Each row is a point on a tangle of strands that fork and nearly touch. The rows are in no order.
In the rows, 128 means zero.
Points whose rows are less than 181 apart are linked; no others are.
gur: [128 120 147  82 145 115 120 144 108 128 117  80 152 118 138  45 175 113
 134 143  93 115 161 145 134 164  79 149 154 103 130 121 117 133 169  81
  72 180 108 144 121 107 125  92 157 172 119 145 129 136  68  87 118  89
  86 106 124 116 149  86 137 147 136 139 110 141 121 164 141 124 189  89
 133 155]
bev: [175  62 185 118 147 113 144 148 160  75 168  82 164 126 137  98 117 151
 127 200 102 144 129 136 137 178 165 205 148 117 195 108 120 107 187 103
 128 123 187 167 122  94  49 108 128 137 149 131 102 151 152 108  57 146
 125 155 156 182 134 128 137 168 104  59 113 102 105 173 127  83 121 136
 109 153]
ruva: [149  62 186 124  96  93 138 148 136 104 123 110  94 158 134 153 163 139
 122 152 142 151 150 113 137 175 118 148 101 164 217  80 124 146 153  57
 199 112 164 128 152 125 105 149 143 111 147 132 119 163 148 117  88 154
  96 123 108 197 160 142 134 167 112 112 112  91 123 136 129  84  98 186
 109 168]
nukos: [138 120 147  60 128 128  95 139  95 121 113  94 134 120 134  69 159 128
 155 119 101 119 171 115 154 163  52 149 163  89 118 131 119 113 153  98
  89 184  87 133  99  97 133  93 124 151 109 166 150 149 105  99 119  99
  91 131 146 110 160  93 148 157 161 138 116 156 122 163 139 148 165  97
 121 139]
ziga: [146 113 166 204  97 118 169 142 184 116  93 113 170 120 141 162 108 150
 112 105 179 151 136 167  91 148 185 143 120 161 156 108 134 171 164 103
 154  83 191 118 134 153  66 148 137 132 158  95 114 128 120 142 132 155
 145  90 113 142 130 158 114 100 118 141 131  80 131 168 143 113 136 131
 132 135]
vokap: [164 134 138 140  97 132 143 136 146 114 101 115 190  93 144 138  90 155
 148  88 155 152 151 145 119 135 159 156 159 117 128 127 125 116 169 148
 125 111 139 128  94 127  70 111 112 126 133 116 146 132 150 150 145 133
 146 127 157 108 130 138 138 114 162 146 133 132 130 165 145 139 145  99
 128 117]
resip: [170  56 180 124 117 101 145 151 147  85 145  99 135 142 138 141 137 149
 124 176 121 150 136 119 136 182 148 175 128 144 213  98 121 120 166  92
 165 116 171 145 128 113  78 130 124 114 147 130 114 152 166 116  69 154
 115 144 137 193 146 137 136 170 113  83 112  95 118 157 126  87 104 157
 106 159]
guk: [ 65 123  95 108 115 112 120 131  94 187 123 154  69 164 109 136  97  83
  94 119 134 150 106 130 176  74 146  46  92 153 114 121 110 115  69 124
 135 100 114 156 200 173 196 140 142  97 155  93 131  96 134 154 129 155
 143 152 141 126  93 138  90 110 107 162 148 144 126  94 135 102 103 151
 163 113]
tez: [101 148 107 146 183 152 130 124 126 131 167 140 113 133  98 111 185 121
  99 179  87  61 101 118  92 140  91 131 116 132  86 152 137 148 114 169
  82 187 104 137 116 133 173 122 143 172  99 143  88 110  62  99 113  98
 111 104  93 138 118 109 129 113  91 104 107 127 151 102 110 149 143 110
 130 115]
tor: [119 142  87 103 177 159 112 115 120 125 194 139 135 106  95  73 122 141
 127 174  81  78  99 116 130 117 107 153 169  82  62 164 144 109 123 197
  65 168  87 160 103  90 151  93 107 137  93 160 106 110 116  89 102 102
 122 148 145 122 108 108 145 117 103  89 117 159 136 108 102 156 124  88
 121 100]
dede: [103 114 134 115 131 115 114 140 100 138 120 132  86 155 122 130 195 106
 108 134 105 105 142 103 136 153  78 107 107 144 130 123 114 145 107 104
 115 178 103 120 136 152 178 134 150 155 104 139 126 125  87 113 129 108
  89 112 101 141 154 114 124 140 127 135 112 130 139 122 133 128 156 135
 127 145]
Nes: [112 111 141 149 128 107 163 139 135 145 112 107 141 120 130 101 138 114
  89 131 129 134 120 182 121 141 164 113 119 142 138 105 116 154 151  93
 113 111 154 149 157 153 110 132 158 148 153  87 109 116  88 120 126 125
 123 101 120 134 118 125 101 109 110 145 127 109 124 145 143  98 162 121
 158 140]
Tufet: [166 126 162  92  45 128 111 120 122 120  75 136 100 141 146 174  94 142
 170  56 175 181 182  89 152 117 100 135 106 132 170 114 136 106 103  89
 218 103 127  88 117 114 115 141 107  81 134 158 179 189 191 167 146 177
 121 154 139 121 152 153 135 162 182 158 132 137 112 134 127 135 101 172
 107 142]
Vik: [115 148  85 119 124 139 113 119 118 138 151 167 119 126 110 151  52 125
 137 120 135 152 110 114 168  81 167 118 136 116 100 157 129  75  89 183
 129  98 107 143 148 133 133 125  95  80 136 129 148 103 176 158 137 158
 169 164 174 114  80 155 115 104 127 123 149 157 118 105 116 138  83 123
 142  96]
Sal: [162 147 159 162 150 172 137 109 164 106 146 102 169  90 117 100 118 152
 142 157 127 104 118 158  85 144 129 184 139 104  92 161 151 135 191 146
 114 139 156 130  89 108  67 115 129 149 130 156 107 137  92 117 117 120
 147 112 129 119 118 134 143 100 123 111 121 103 148 150 131 160 133 111
 115 108]
fofa: [ 97 195 129 169 138 168 130 100 130 152 123 139  74 129 110 124 157 100
 128 103 150  76 107 130  74  85  82  95  83 132  64 166 156 170 111 131
 139 149 122  92 131 135 170 148 157 148 120 162 112 139  48 131 164 126
 130  98  72  91 112 128 121  88 117 173 138 114 151 106 123 185 127 148
 142  99]
mugid: [181 111 159 141 141 129 140 131 145  79 148 126 139 125 139 181 166 166
 149 153 107  92 143  86  98 179  96 190 131 137 153 147 130 119 122 169
 134 178 120 107  77 111 113 131  98 149  92 156 118 134 157 111 108 106
 115 125 107 156 154 124 170 149 145  80 100 117 141 136 122 143 134 121
  91 124]
vifo: [176 104 192 164 133 129 159 136 170  84 121  93 157 127 133 132 179 147
 136 163 129 117 152 139  77 196 111 196 128 146 170 116 134 161 181  97
 128 154 165 118 113 121  70 140 142 171 118 144 100 144  93 100 107 119
 103  85  86 163 160 131 149 142 122 106 106  88 139 165 123 124 163 126
 104 151]
Sali: [ 97 175 108 176 159 155 137 115 139 142 147 152  94 135 102 158 168 116
 113 138 124  63 101 106  76 112 101 107  88 149  74 164 141 157  99 170
 125 161 116 106 125 143 170 143 141 152 109 143 101 114  68 126 145 124
 126 100  89 114 116 130 122  90 109 135 124 114 156  98 120 174 116 132
 134 100]
mizaf: [111 104 147 117  68  92 149 152 123 152  89 115 130 133 151 120  84 122
  98  81 168 206 150 183 177 105 187  94 121 139 169  82 113 129 140  63
 159  68 168 159 174 148 102 132 141 111 171  71 141 147 145 156 127 170
 125 130 171 133 118 134  99 117 130 180 139 126 113 143 158  75 125 135
 177 144]
tilog: [174 140 151  76  98 142  99 121 106 110 103 105 136 110 151 121 157 149
 183  73 126 119 182  82 130 158  37 166 156  90 111 144 125 109 136 131
 119 188  76  97  62  94 124 108 102 148  87 180 172 167 138 112 143 106
 103 130 130  91 174 105 170 152 195 143 121 153 126 155 135 177 153 101
 102 126]
mefut: [120 162  44 169 160 125 152 139 146 132 114 153 220 107 139 169 142 148
 113 120 123 108  95 145  79 136 183 114 161 151 103 102 120 149 133 204
  83 121 123 125  96 155 127 130 121 149 115  70 108  94 139 145 167  92
 148  92 123 106 134 112 131 117 117 150 142 137 143 121 130 138 160  75
 111 114]
parup: [103 109 119 120 107  96 143 146 107 158  98 124 128 126 131 115 139 108
  99 104 125 148 137 150 146 130 144  89 132 137 136 103 108 140 127 104
 116 121 122 142 150 158 145 124 147 134 141  88 131 118 109 136 139 124
 120 116 138 122 129 121 108 123 129 165 127 135 120 136 144 107 158 121
 155 141]
mezag: [136 149 152 116 138 150 130 124 123 133 114  84 152  98 133  45 157 120
 141 119 123 107 137 171 103 140  90 143 147  95  98 142 135 149 187  93
  95 149 125 134 109 102 100 101 156 171 130 148 122 142  55 101 138  98
 106  99 118  96 131 100 134 114 138 159 126 127 132 159 135 150 176  97
 142 128]
genuz: [130 165 168 115 118 179  78  75 129 135 149 151  39 151  99 122 124 124
 182 133 152 122 136  75 131  91  49 143  89 101 121 153 164 118 124  85
 205  98 132  67 157  89 133 136 131  87 134 216 159 189 131 129 129 161
 132 159 110 131 138 166 141 165 142  95 129 118 123  78 101 160  71 222
 117 125]
mamo: [117 149 153 125 102 151  97 102 129 131 128 169  37 173 106 187 127 118
 160 112 153 114 145  57 130  96  71 116  61 141 146 147 150 124  68 103
 219 114 128  69 163 117 168 164 126  74 121 190 160 166 159 147 142 178
 112 156 100 131 139 169 124 153 154 122 129 127 125  83 110 156  57 213
 105 130]
Mik: [125 106 163  92 169 109 120 143 114 110 138  89 129 147 129  68 203 116
 117 189  72 107 152 128 129 185  69 172 129 133 150 118 126 133 145  93
  75 205 120 149 130 120 139 110 162 182 102 162 112 134  65  78  92  90
  77 100  96 159 156  94 137 170 109  94  98 130 131 153 134 107 190 108
 119 173]
koga: [ 72 103 106 128 141  85 137 147  89 171  93 108 106 137 153  87 193  66
  83 113 108 141 129 167 126 135 119  60 133 146 134  92 109 180 106  76
  90 150  98 129 156 167 197 123 181 167 127  78 135 107  54 117 154  94
  93  87  90 118 154  85 102 128 114 172 113 122 125 128 148  92 194 112
 162 175]
tar: [150 175 146 139 114 191  92  72 145 102 157 157  74 134 106 164  96 140
 183 130 146 126 129  67 110  85  66 168  98  98 116 183 169 105 104 133
 197 123 124  52 119  71 123 150 103  82 114 221 160 167 155 130 133 163
 146 164 118 110 125 164 135 138 157  80 132 118 120  76 106 191  59 180
 102 119]
vuf: [176 145 159  73  99 166  92 102 115 106 121 117 113 116 138 116 119 147
 188  85 131 130 168  85 143 130  41 173 145  81 106 163 141  93 141 128
 144 160  94  90  75  78 109 115  92 118  99 201 178 174 152 118 133 130
 117 153 146  92 162 126 157 157 192 124 129 148 121 137 129 185 121 132
 102 115]
das: [169 130 151 163 138 181 100  86 165  79 196 141  93 119 123 174  95 162
 165 177 146 126 100  70 105 108 106 185 116 105 148 179 160 101 126 142
 197 119 155  78 106  59 101 150  91  82 122 209 130 143 170 124 101 158
 167 173 123 137 115 168 145 130 132  33 125  96 110  93 104 174  40 182
  85 124]
mivu: [123 140 123 112 124 170  94  95 126 130 168 152  83 136 103 124  70 120
 144 145 130 139 105 102 166  80 123 134 117  96  96 177 142  82 104 148
 149 109 123 126 152 105 129 134 102  82 132 174 143 127 154 133 114 167
 153 174 165 122  95 161 113 120 124  96 137 138 118  94 108 153  71 155
 133 108]
Bele: [100 144 140  93 112 144 117 108 108 164 131 110  91 126 127  50  74  91
 127 115 150 168 114 190 179  80 145  93 111  97 111 133 125  98 150  81
 133  75 153 163 178 121 117 120 147 107 175 118 139 133 117 134 124 156
 143 161 161 110  87 134 104 108 115 155 153 140 122 122 134 109 108 154
 178 117]
Nin: [171 120 127 119 138 122 121 123 129  84 173 156 141 116 143 191 127 180
 154 130 100 105 137  78 123 142 112 178 141 123 126 158 133  89  95 199
 127 167 103 106  76  99 126 124  70 122  85 150 138 124 204 116 121  92
 132 149 130 133 139 121 171 147 161  72 112 143 125 120 123 147 114 113
  93 110]
kof: [144 135 133  91  47 114 116 124 106 138  67 147 109 130 146 172  90 130
 148  44 164 181 180  96 158 110 120 107 122 131 147 121 122 105  89 115
 178 120 108 104 118 138 134 136 107  94 130 130 177 162 177 175 163 162
 128 148 153 102 144 147 126 144 182 178 143 157 114 135 134 137 125 143
 129 132]
fil: [105 163  98 157 187 153 152 126 141 155 150 112 172  96 107  69 123 125
 103 164 109  86  71 187  90 118 163 115 138 109  65 145 144 149 159 163
  69 117 124 168 122 126 119 101 145 160 139 104  90  92  69 117 126 104
 152 103 123 110  78 114 113  80  89 127 135 122 136 127 114 132 143  87
 152 100]
vani: [111  99 135 112 161 139 108 118 118 128 178 143  86 152  98 109 125 119
 102 189  93  99 101 103 162 127 113 134 114 119 116 153 124 106 107 142
 120 148 131 154 151 125 148 128 118 115 121 152 109 115 132 102  82 132
 118 160 137 163 116 139 119 135  96  72 114 131 131 106 112 117  99 147
 123 120]
vel: [113 178  56 141 173 149 142 139 134 157 125 125 198  84 117  80 107 123
 126 129 117 107  87 177  96 102 173  92 180  99  70 133 142 149 161 179
  64 102 106 156 102 125 124  88 125 153 134  91 112  88  97 135 146  95
 151 103 141  82  85 101 130  94 115 160 156 149 131 128 117 132 147  62
 149  98]
vidid: [176 139 127 121 102 134 117 108 127  89 144 154 134 117 151 202  94 169
 171  92 131 131 151  71 122 115 110 169 125 124 125 169 138  85  88 184
 166 143 100  80  74 100 119 131  73 103  96 158 167 131 210 137 144 116
 148 156 134 108 136 141 165 137 185  98 127 141 121 116 126 164  97 126
 103 109]
Sokan: [161  95 179 175 168 121 164 144 176  77 146 106 131 145 123 157 192 139
 110 209 109  94 129 116  76 197 120 183 107 170 189 121 131 161 150 124
 133 171 166 129 122 132 105 154 140 170 113 149  80 125  97 103  89 124
 102  89  70 198 150 136 145 153  94  72  97  86 144 145 105 113 139 144
  99 152]
Bot: [137 126 145 123 131 130 121 132 118 113 130 135 106 145 123 148 182 133
 130 130 107  91 145  83 119 161  70 144 119 133 130 141 119 133 113 140
 125 185 104 110 106 132 151 133 119 150  93 159 129 133 115 113 122 114
  99 120 106 137 157 120 147 141 143 119 109 133 143 124 125 149 142 129
 111 128]
dun: [126 138 157 195 119 134 148 129 174 131 123 114 154 125 127 139  67 136
 114 133 178 156  97 179 121 109 215 129 100 140 138 130 141 141 154 112
 159  53 200 140 161 155  67 150 143 104 180  97 110 117 129 160 128 175
 182 118 140 142  87 167  94  79  99 132 145  86 118 152 142 109  96 142
 142 120]
Fote: [ 83 116 104  91 152  97 123 149  79 172 103  89 127 123 144  44 165  69
 100 123  98 136 135 168 145 125 115  63 154 110 122 107 113 161 128  80
  67 146  86 149 139 139 184  95 174 164 136  93 139 103  61 108 140  82
  94 108 116 103 135  75 114 131 126 168 120 144 119 134 146  95 188  88
 164 166]
megal: [139 128  68  97 180 131 114 129 124 107 194 157 170  89 115 102  92 160
 141 162  87 108 100 129 152 122 158 167 196  92  90 143 130  83 122 210
  60 141  99 170  98  93 131 102  81 121  96 130 110 105 180 110 114  96
 139 169 169 123 102 104 152 128 115  79 128 172 125 120 101 133 123  75
 107  95]
Dadas: [ 95 101 142  75 166 129  89 121  93 143 175 128  72 161 102  60 141 104
 106 188  79  98 116 115 182 127  73 126 116 103 106 139 123 105 119 113
  95 169 116 163 154 114 173 111 133 127 119 162 116 113 111  80  75 112
  90 167 137 159 135 119 121 154  96  79 113 143 131 109 117 113 123 140
 126 135]
Leb: [129  98 152 152  51  90 157 149 144 137  71 132 126 141 146 177 106 137
 109  67 181 185 160 142 136 124 167  99 110 171 178  82 119 160 119  79
 187  86 174 120 158 156 104 159 136 110 156  90 138 150 146 156 145 175
 128 104 136 143 144 148 110 125 129 176 132 106 119 147 146  90 129 151
 141 153]
sobi: [130 138  98 122  99 112 137 141 115 142  84 131 171 103 139 140 122 133
 129  72 139 147 150 128 130 127 147 106 166 124 122 109 112 130 132 149
 111 125 108 125 109 143 128 111 120 130 127  95 150 122 138 153 162 117
 133 118 147  98 134 123 131 126 158 176 138 156 125 145 139 136 163  94
 140 124]
Libu: [138 140 120 116  51 106 133 134 117 142  54 133 151 107 156 158 105 134
 136  30 169 177 180 116 136 115 137 101 152 131 138 108 115 123 115 128
 148 123 113 111 109 144 124 121 113 118 128 102 172 152 157 173 180 142
 131 123 152  92 152 139 134 130 176 196 146 156 118 153 143 135 158 112
 138 132]
dati: [103 104 123 119 140 143 102 114 125 140 179 155  70 163  98 136  86 112
 110 178 120 131  90 101 176  94 146 109  96 125 117 158 125  92  89 139
 155 106 137 150 180 128 144 144 112  81 143 142 121 110 156 130  93 170
 148 175 155 156  90 161 101 118  94  86 128 128 123  93 113 111  59 170
 134 114]
vedev: [114  99 146 101 105 121  99 130 112 130 150 172  43 190 117 197 128 122
 129 130 128 123 134  55 165 116  92 102  73 154 170 132 126 106  53 116
 202 130 116 106 158 129 184 155 108  72 119 166 160 142 188 139 102 170
 104 170 125 152 142 159 117 160 148 107 121 132 124  89 119 124  50 197
 104 142]
nom: [ 82 166  98 110 142 151 133 117 106 179 122 110 110 113 121  38  75  77
 119 110 146 139  84 195 149  62 150  57 129  94  79 150 133 121 132 113
  98  81 116 170 166 129 151 106 143 124 167 110 131  95  92 137 144 132
 157 145 140  89  62 120 104  84 109 178 162 147 118 116 123 124 126 115
 189 100]
dor: [154 119 107 110  94  74 128 141 112 108  92 146 150 138 171 218 186 157
 143  70 119 123 175  62 126 176 103 128 143 155 160  98  93 118  73 158
 124 173  80  90  77 149 165 137  90 148  83  98 163 132 193 136 161  90
 114 115 122 125 187 106 163 172 178 133 119 153 135 130 138 135 162 109
 105 141]
voder: [107 165 142 152 122 161 127  98 129 150 118 139  83 131 106 117 113 107
 133 116 154 117 103 142 111  85 118 107  82 125  92 159 148 139 119 112
 156 107 148 110 158 136 134 152 152 112 146 151 120 141  94 142 150 152
 147 123 108 112 100 151 109 100 116 159 142 116 138 114 128 154 115 165
 144 105]
seti: [112  80 148 132  75  89 141 149 124 142 106 143  84 168 128 184 122 126
 101 117 162 169 138 116 155 121 157  89  80 184 188  86 118 148 101  78
 198  88 161 132 182 163 134 166 143  95 156 100 128 145 155 149 116 177
 122 128 132 167 131 149 103 135 112 156 126 102 126 123 142  78  87 178
 135 155]
pedad: [161 155 177 156 133 168 142 111 159 116 116  83 164  90 129  70 144 137
 151 128 146 108 134 181  78 146 104 177 136 102  99 143 150 159 213  96
 122 131 166 121 104 104  59 119 149 166 135 152 111 154  61 108 132 113
 127  93 111 107 135 122 138 102 132 146 128 102 141 164 137 156 162 116
 128 118]
Nozak: [108 120 129 117 191 122 134 140 114 127 154 107 129 137 113  66 191 110
  94 198  67  90 115 139 115 162  95 144 123 133 120 128 129 141 132 124
  61 195 115 159 132 130 157 109 167 182 109 142  89 110  52  82 100  88
  94 103  93 152 131  98 126 141  92  96 102 131 137 129 120 112 183 102
 134 151]
Meba: [ 82 101  85  95 116  85 116 151  86 166 119 166  93 161 118 164 129 106
  91 119 107 143 134  95 186 116 140  67 121 157 138  96  96 117  71 145
 119 132  92 146 162 172 201 130 121 106 126  83 140 100 157 147 125 132
 122 148 151 136 134 126 109 142 127 148 131 161 126 101 135  99 119 137
 144 131]
kebo: [ 77 129 153  98 142 131  84 123  80 152 131 132  33 176 120  98 203  84
 117 130 112  95 140 111 152 124  39  84  86 127 114 127 125 151 110  72
 128 179  98 110 157 147 205 135 173 149  99 163 133 135  69  99 124 101
  74 123  75 143 158 111 119 139 120 134 112 129 145  99 134 132 144 161
 122 141]
godid: [137 149  33 155 158 111 149 139 147 106 131 168 234 107 155 193 118 171
 124 119 118 128  99 140 107 133 206 134 172 154 124 106 109 116 129 216
  83 112 128 128  93 154 116 145  96 129 107  60 111  90 199 153 161  87
 155 118 141 114 131 104 142 133 125 126 148 145 137 123 135 125 151  75
  86 107]
manu: [119 101 102 112  87  67 127 154 106 130  66 134 142 139 161 189 198 127
 120  73 119 147 179  85 127 181 111 104 154 157 160  73  92 147  84 127
 115 169  86 106 106 165 173 138 120 157  97  80 156 132 142 137 165 106
 103  97 121 127 195 104 139 166 156 160 115 143 130 136 141 117 180 110
 123 169]
gal: [167 129  78  95 152 118 118 134 123  92 172 151 197  82 140 132  82 176
 162 124 101 131 125 134 150 125 167 176 200  96 107 134 126  73 137 202
  72 132 101 150  78  98 106 101  75 122  98 120 129 114 208 129 130  88
 143 163 176 110 114 100 167 138 149  95 138 172 122 139 120 137 133  71
 100  95]
deza: [174  69 159 107 174 133 120 130 156  76 209 101 159 111 127  86  86 157
 135 216  97 133 105 127 149 155 166 218 173  91 160 139 119  86 160 147
 103 138 177 168 104  79  60 100 100 126 130 153 101 145 169 109  56 137
 145 188 178 170 113 129 146 157 104  22 114 112 102 161 109 102 107 128
 105 129]
Rekik: [140 133 136 180 115 138 136 125 161 113 131 137 146 130 124 183  63 146
 132 131 168 156 109 129 124 108 198 138 107 147 145 144 137 122 124 148
 172  73 173 124 139 145  85 152 122  85 161 122 126 116 157 167 131 174
 181 133 147 139  96 173 110  92 115 116 139  98 121 138 138 123  78 142
 123 116]
Tunod: [ 80 173  77 114 149 164 116 108 103 177 142 133  94 122  99  62  92  85
 122 122 126 109  82 145 138  57 119  60 127  95  50 169 148 124 105 155
  93 113  84 151 148 125 181 109 137 122 139 132 128  91  92 125 139 128
 150 141 130  91  68 121 111  88 109 164 153 154 130  92 113 157 114 113
 170  89]
kig: [ 71 103 131 150 138  97 152 135 106 168 112 127  72 158 130 123 176  79
  73 127 123 129 111 166 126 127 135  68  85 174 143  94 107 171 102  80
 124 131 133 135 188 177 182 157 180 150 138  88 108 111  70 116 139 120
 106  98  85 144 136 114  87 113  90 154 118 101 134 114 147  85 156 152
 158 155]
sofot: [122 109  81 126 123  79 146 165 120 126  85 122 196 121 158 146 198 121
 115 109  98 143 156 129 108 185 145 118 184 151 151  68  98 159 119 134
  73 160  97 129 106 153 150 120 136 171 105  61 136 118 118 128 164  89
 106  82 118 125 179  93 133 163 140 152 117 148 123 146 139 112 208  79
 130 175]
kuzim: [ 68 125 138  77 159 137  81 114  69 165 156 128  40 177 109  61 166  81
 110 151  93  97 118 119 176 103  45  78  95 110  91 140 126 131 109  91
 104 173  90 139 164 129 212 117 160 131 111 165 131 113  80  85 101 101
  81 152 102 146 137 111 113 138 107 115 116 141 140  94 129 129 133 147
 130 129]
zona: [ 96 155  58  95 141 142 106 122 102 162 152 155 115 116 100  94  69 108
 134 125 122 132 103 121 170  70 145  89 156  98  67 155 132  87  99 178
  90 105  79 157 149 123 166 104 101  99 130 126 138  87 151 139 134 134
 151 165 168 104  80 131 121 106 122 141 156 175 122  99 104 144 103 103
 154  90]
fipa: [136 141 175 195 156 157 130 101 176 108 152 131  79 139 103 154 142 129
 147 177 163  91 101 117  78 120 123 147  73 151 141 149 163 161 148 103
 196  98 185  87 150 121 107 174 152 108 149 168  90 140  98 130 120 160
 153 108  84 157 121 172 125 109  89  97 123  77 146 112 113 144  69 198
 112 117]
lan: [ 86 108 166 149 118 104 141 120 115 156 114 138  45 170 121 134 160  94
  98 125 152 126 119 155 131 108 127  76  64 179 156  97 121 170 110  57
 174 101 160 121 202 164 159 176 178 127 147 113 110 138  89 122 137 142
 113 111  79 157 132 136  97 116  91 157 122  93 140 106 140  85 121 195
 146 144]
binir: [126 182  79 204 165 148 158 115 168 131 122 141 206 101 133 175 146 156
 119 126 137  86 106 147  38 144 164 142 141 152  80 129 142 168 149 208
  95 139 131 114  77 149 111 121 129 170 110 102  92 110  96 132 158  97
 154  74  96 101 129 118 141  87 114 139 133 106 160 128 131 160 150  85
 108 108]
pake: [111 145  50 108 177 113 140 167 117 152 108 112 208 100 129  60 139 105
 113 138  89 123 114 176 122 121 174  81 200 105 108 100 118 153 154 142
  40 109  97 163 113 129 142  84 135 163 138  59 120  87 104 126 148  81
 123 106 146  87 112  76 127 131 127 165 145 165 114 132 121 103 181  51
 156 135]
sor: [ 86 163 111 137 121 150 117 106 121 164 129 157  70 149 100 137  89  93
 122 118 148 128 100 122 137  63 130  79  82 133  88 161 137 118  78 134
 149 103 126 124 182 149 170 149 144  91 148 138 129 117 121 155 150 164
 155 144 125 111  83 156  95  98 112 155 150 131 130  98 127 145  95 158
 153  99]
sis: [165  88 184 105  64 109 120 137 131 114  93 113 102 147 142 152 141 146
 158  95 166 170 174 107 146 152  98 144 112 143 195  88 128 133 147  56
 212 100 149 108 130 115  97 142 124 102 141 145 152 189 164 136 117 166
 106 130 128 160 168 146 142 166 151 141 120 111 119 145 135 105 106 188
 110 160]
genug: [167 138 163 173 132 174 114  95 170  94 157 126 110 121 115 147  98 144
 166 166 162 133 107 108 101 115 134 172 108 117 143 162 161 126 161 114
 193  91 178  90 120  93  75 151 126  90 150 178 120 148 138 138 112 168
 172 142 124 144 113 171 132 119 119  81 130  86 129 120 119 153  69 182
 101 120]
tolu: [107 123 146  85  87 111 126 134 106 158 104 102 116 123 146  68  77 102
 119  93 155 197 145 192 191  97 160  96 126 107 145 102 113 104 155  58
 141  73 156 170 175 126 110 115 143 114 175  92 146 147 134 144 120 157
 125 155 177 114 110 124 107 116 134 178 145 146 114 139 149  88 118 133
 184 134]
pev: [187 146 151  98  79 164 100  97 127  95 125 137 118 114 146 168  73 159
 191  83 148 163 162  81 141 110  87 180 128  98 132 164 144  73 108 141
 184 131 106  75  77  82 100 127  76  86 113 189 185 163 200 141 141 145
 141 174 148  97 140 149 154 157 204 105 135 138 109 122 123 174  90 147
 100 122]
lomil: [120 125  36 109 138  83 141 170 114 122  89 141 224 113 158 144 162 130
 121 108  98 148 128 140 132 154 178 102 205 138 144  67  99 135 125 166
  62 131  98 143 104 148 149 123 113 141 111  37 129  98 171 142 164  88
 123 110 150 108 162  83 136 171 143 161 142 174 118 129 134 110 190  63
 117 150]
Giso: [110 137 123 165 178 134 160 138 156 147 148 105 183  99 114  73  99 129
  90 172 115 114  76 205 114 130 200 129 131 118  99 127 129 136 167 139
  79  88 161 183 145 139  88 112 148 152 159  82  89  93  95 127 114 121
 161 114 139 130  76 128 100  80  84 110 136 114 122 147 122 103 139  93
 159 110]
muv: [166 149 108 146 131 145 129 122 147 100 145 134 202  85 138 148  62 172
 161 117 139 143 127 146 120 120 182 174 173 107 107 146 139  91 162 198
 108 110 133 135  78 113  68 107  95 121 123 124 137 117 174 144 143 113
 172 146 166 103 105 135 151 100 150 111 137 137 130 149 139 147 119  88
 114  98]
Fodu: [135 141  41 121 137  97 144 159 125 118 110 154 229  98 156 157 106 153
 131  95 116 155 117 150 144 131 204 117 197 128 135  89 101 106 141 187
  75 103 111 145 100 146 119 120  94 116 121  50 132  93 203 159 155 100
 146 129 171 105 132  97 141 146 143 148 154 171 121 132 132 115 160  68
 110 118]
Zaz: [ 97 132  80  78 166 116 117 149  83 162 121  99 141 116 121  31 136  85
 116 136  85 116 127 155 152 112 118  73 174  93 100 124 120 140 138 115
  53 134  78 164 124 120 173  79 150 154 137 107 131  88  79 106 128  81
 109 128 139  96 112  80 130 128 124 158 133 164 116 131 126 113 167  75
 163 137]
kide: [110 124 169 176 163 130 169 125 159 142 143  92 147 117 123  69 120 114
  84 170 131 119  82 220 110 137 190 128  97 130 128 120 125 148 174  81
 110  77 188 166 170 141  77 140 168 148 172  91  83 118  80 110 109 136
 149 108 107 146  94 138  88  86  75 114 135  85 123 143 136  87 139 128
 161 126]
kop: [175 107 189 188 110 131 165 136 185  94 103  92 174 116 140 136 136 153
 133 129 161 139 152 163  79 174 148 182 134 143 162 112 137 168 194  90
 147 109 188 116 114 127  47 139 140 154 143 120 110 144 107 119 121 136
 124  86 101 148 151 147 137 117 127 125 120  80 134 178 135 121 148 128
 112 139]
mil: [159 136 107 159 113  98 151 127 141  99 105 152 154 138 168 242 185 164
 145  93 134  94 161  66  82 168 110 147 127 175 149 122 108 139  81 182
 137 176 106  71  75 148 147 146  99 159  80 111 141 120 169 133 166  93
 120 101  93 128 179 117 171 143 160 122 118 125 151 123 128 150 146 115
 100 124]
dar: [141 152 122 178 154 146 152 121 157 121 135 128 168 106 119 150 147 149
 116 148 123  92 114 139  70 151 140 153 129 141 101 143 140 153 148 175
 106 151 134 124  96 138 104 128 132 161 118 127  97 119  94 124 133 109
 141  94 107 123 124 127 140  96 117 121 118 107 152 136 125 151 144 104
 117 111]
ziki: [127  70 147  95  94  98 120 149 107 126 135 150  78 176 124 184 115 130
 109 136 131 153 134  84 179 135 134 110  96 159 185 107 114 106  86 112
 186 116 126 141 154 142 148 147 111  82 138 129 144 143 190 144  86 165
 114 161 150 167 136 149 119 159 133 117 121 126 121 114 132  93  72 172
 118 149]
nepu: [147 129 146 177  62 117 149 132 161 119  82 135 143 135 144 197  66 147
 139  77 198 180 149 125 118 107 186 127 102 161 170 116 136 137 116 118
 202  71 174 107 138 153  89 155 128  83 162 114 141 144 169 178 151 183
 157 124 138 134 122 171 116 111 139 159 141 101 120 149 139 117  98 151
 125 135]

A fork is a point with three links, a tip a point with one. Leave the first point through the second and follow the links. Name the first fork or tip that comes.
kig, koga: sobi
manu, sofot: gur
Nozak, tez: Meba
sobi, parup: lan
Bot, dede: Leb
mefut, godid: mil
kof, Tufet: deza

A fork is a point with three links. Follow the links from the first point to the second and name the forks in between, in order.
resip, Giso: sobi
Tunod, genug: Leb
Sal, vidid: gur
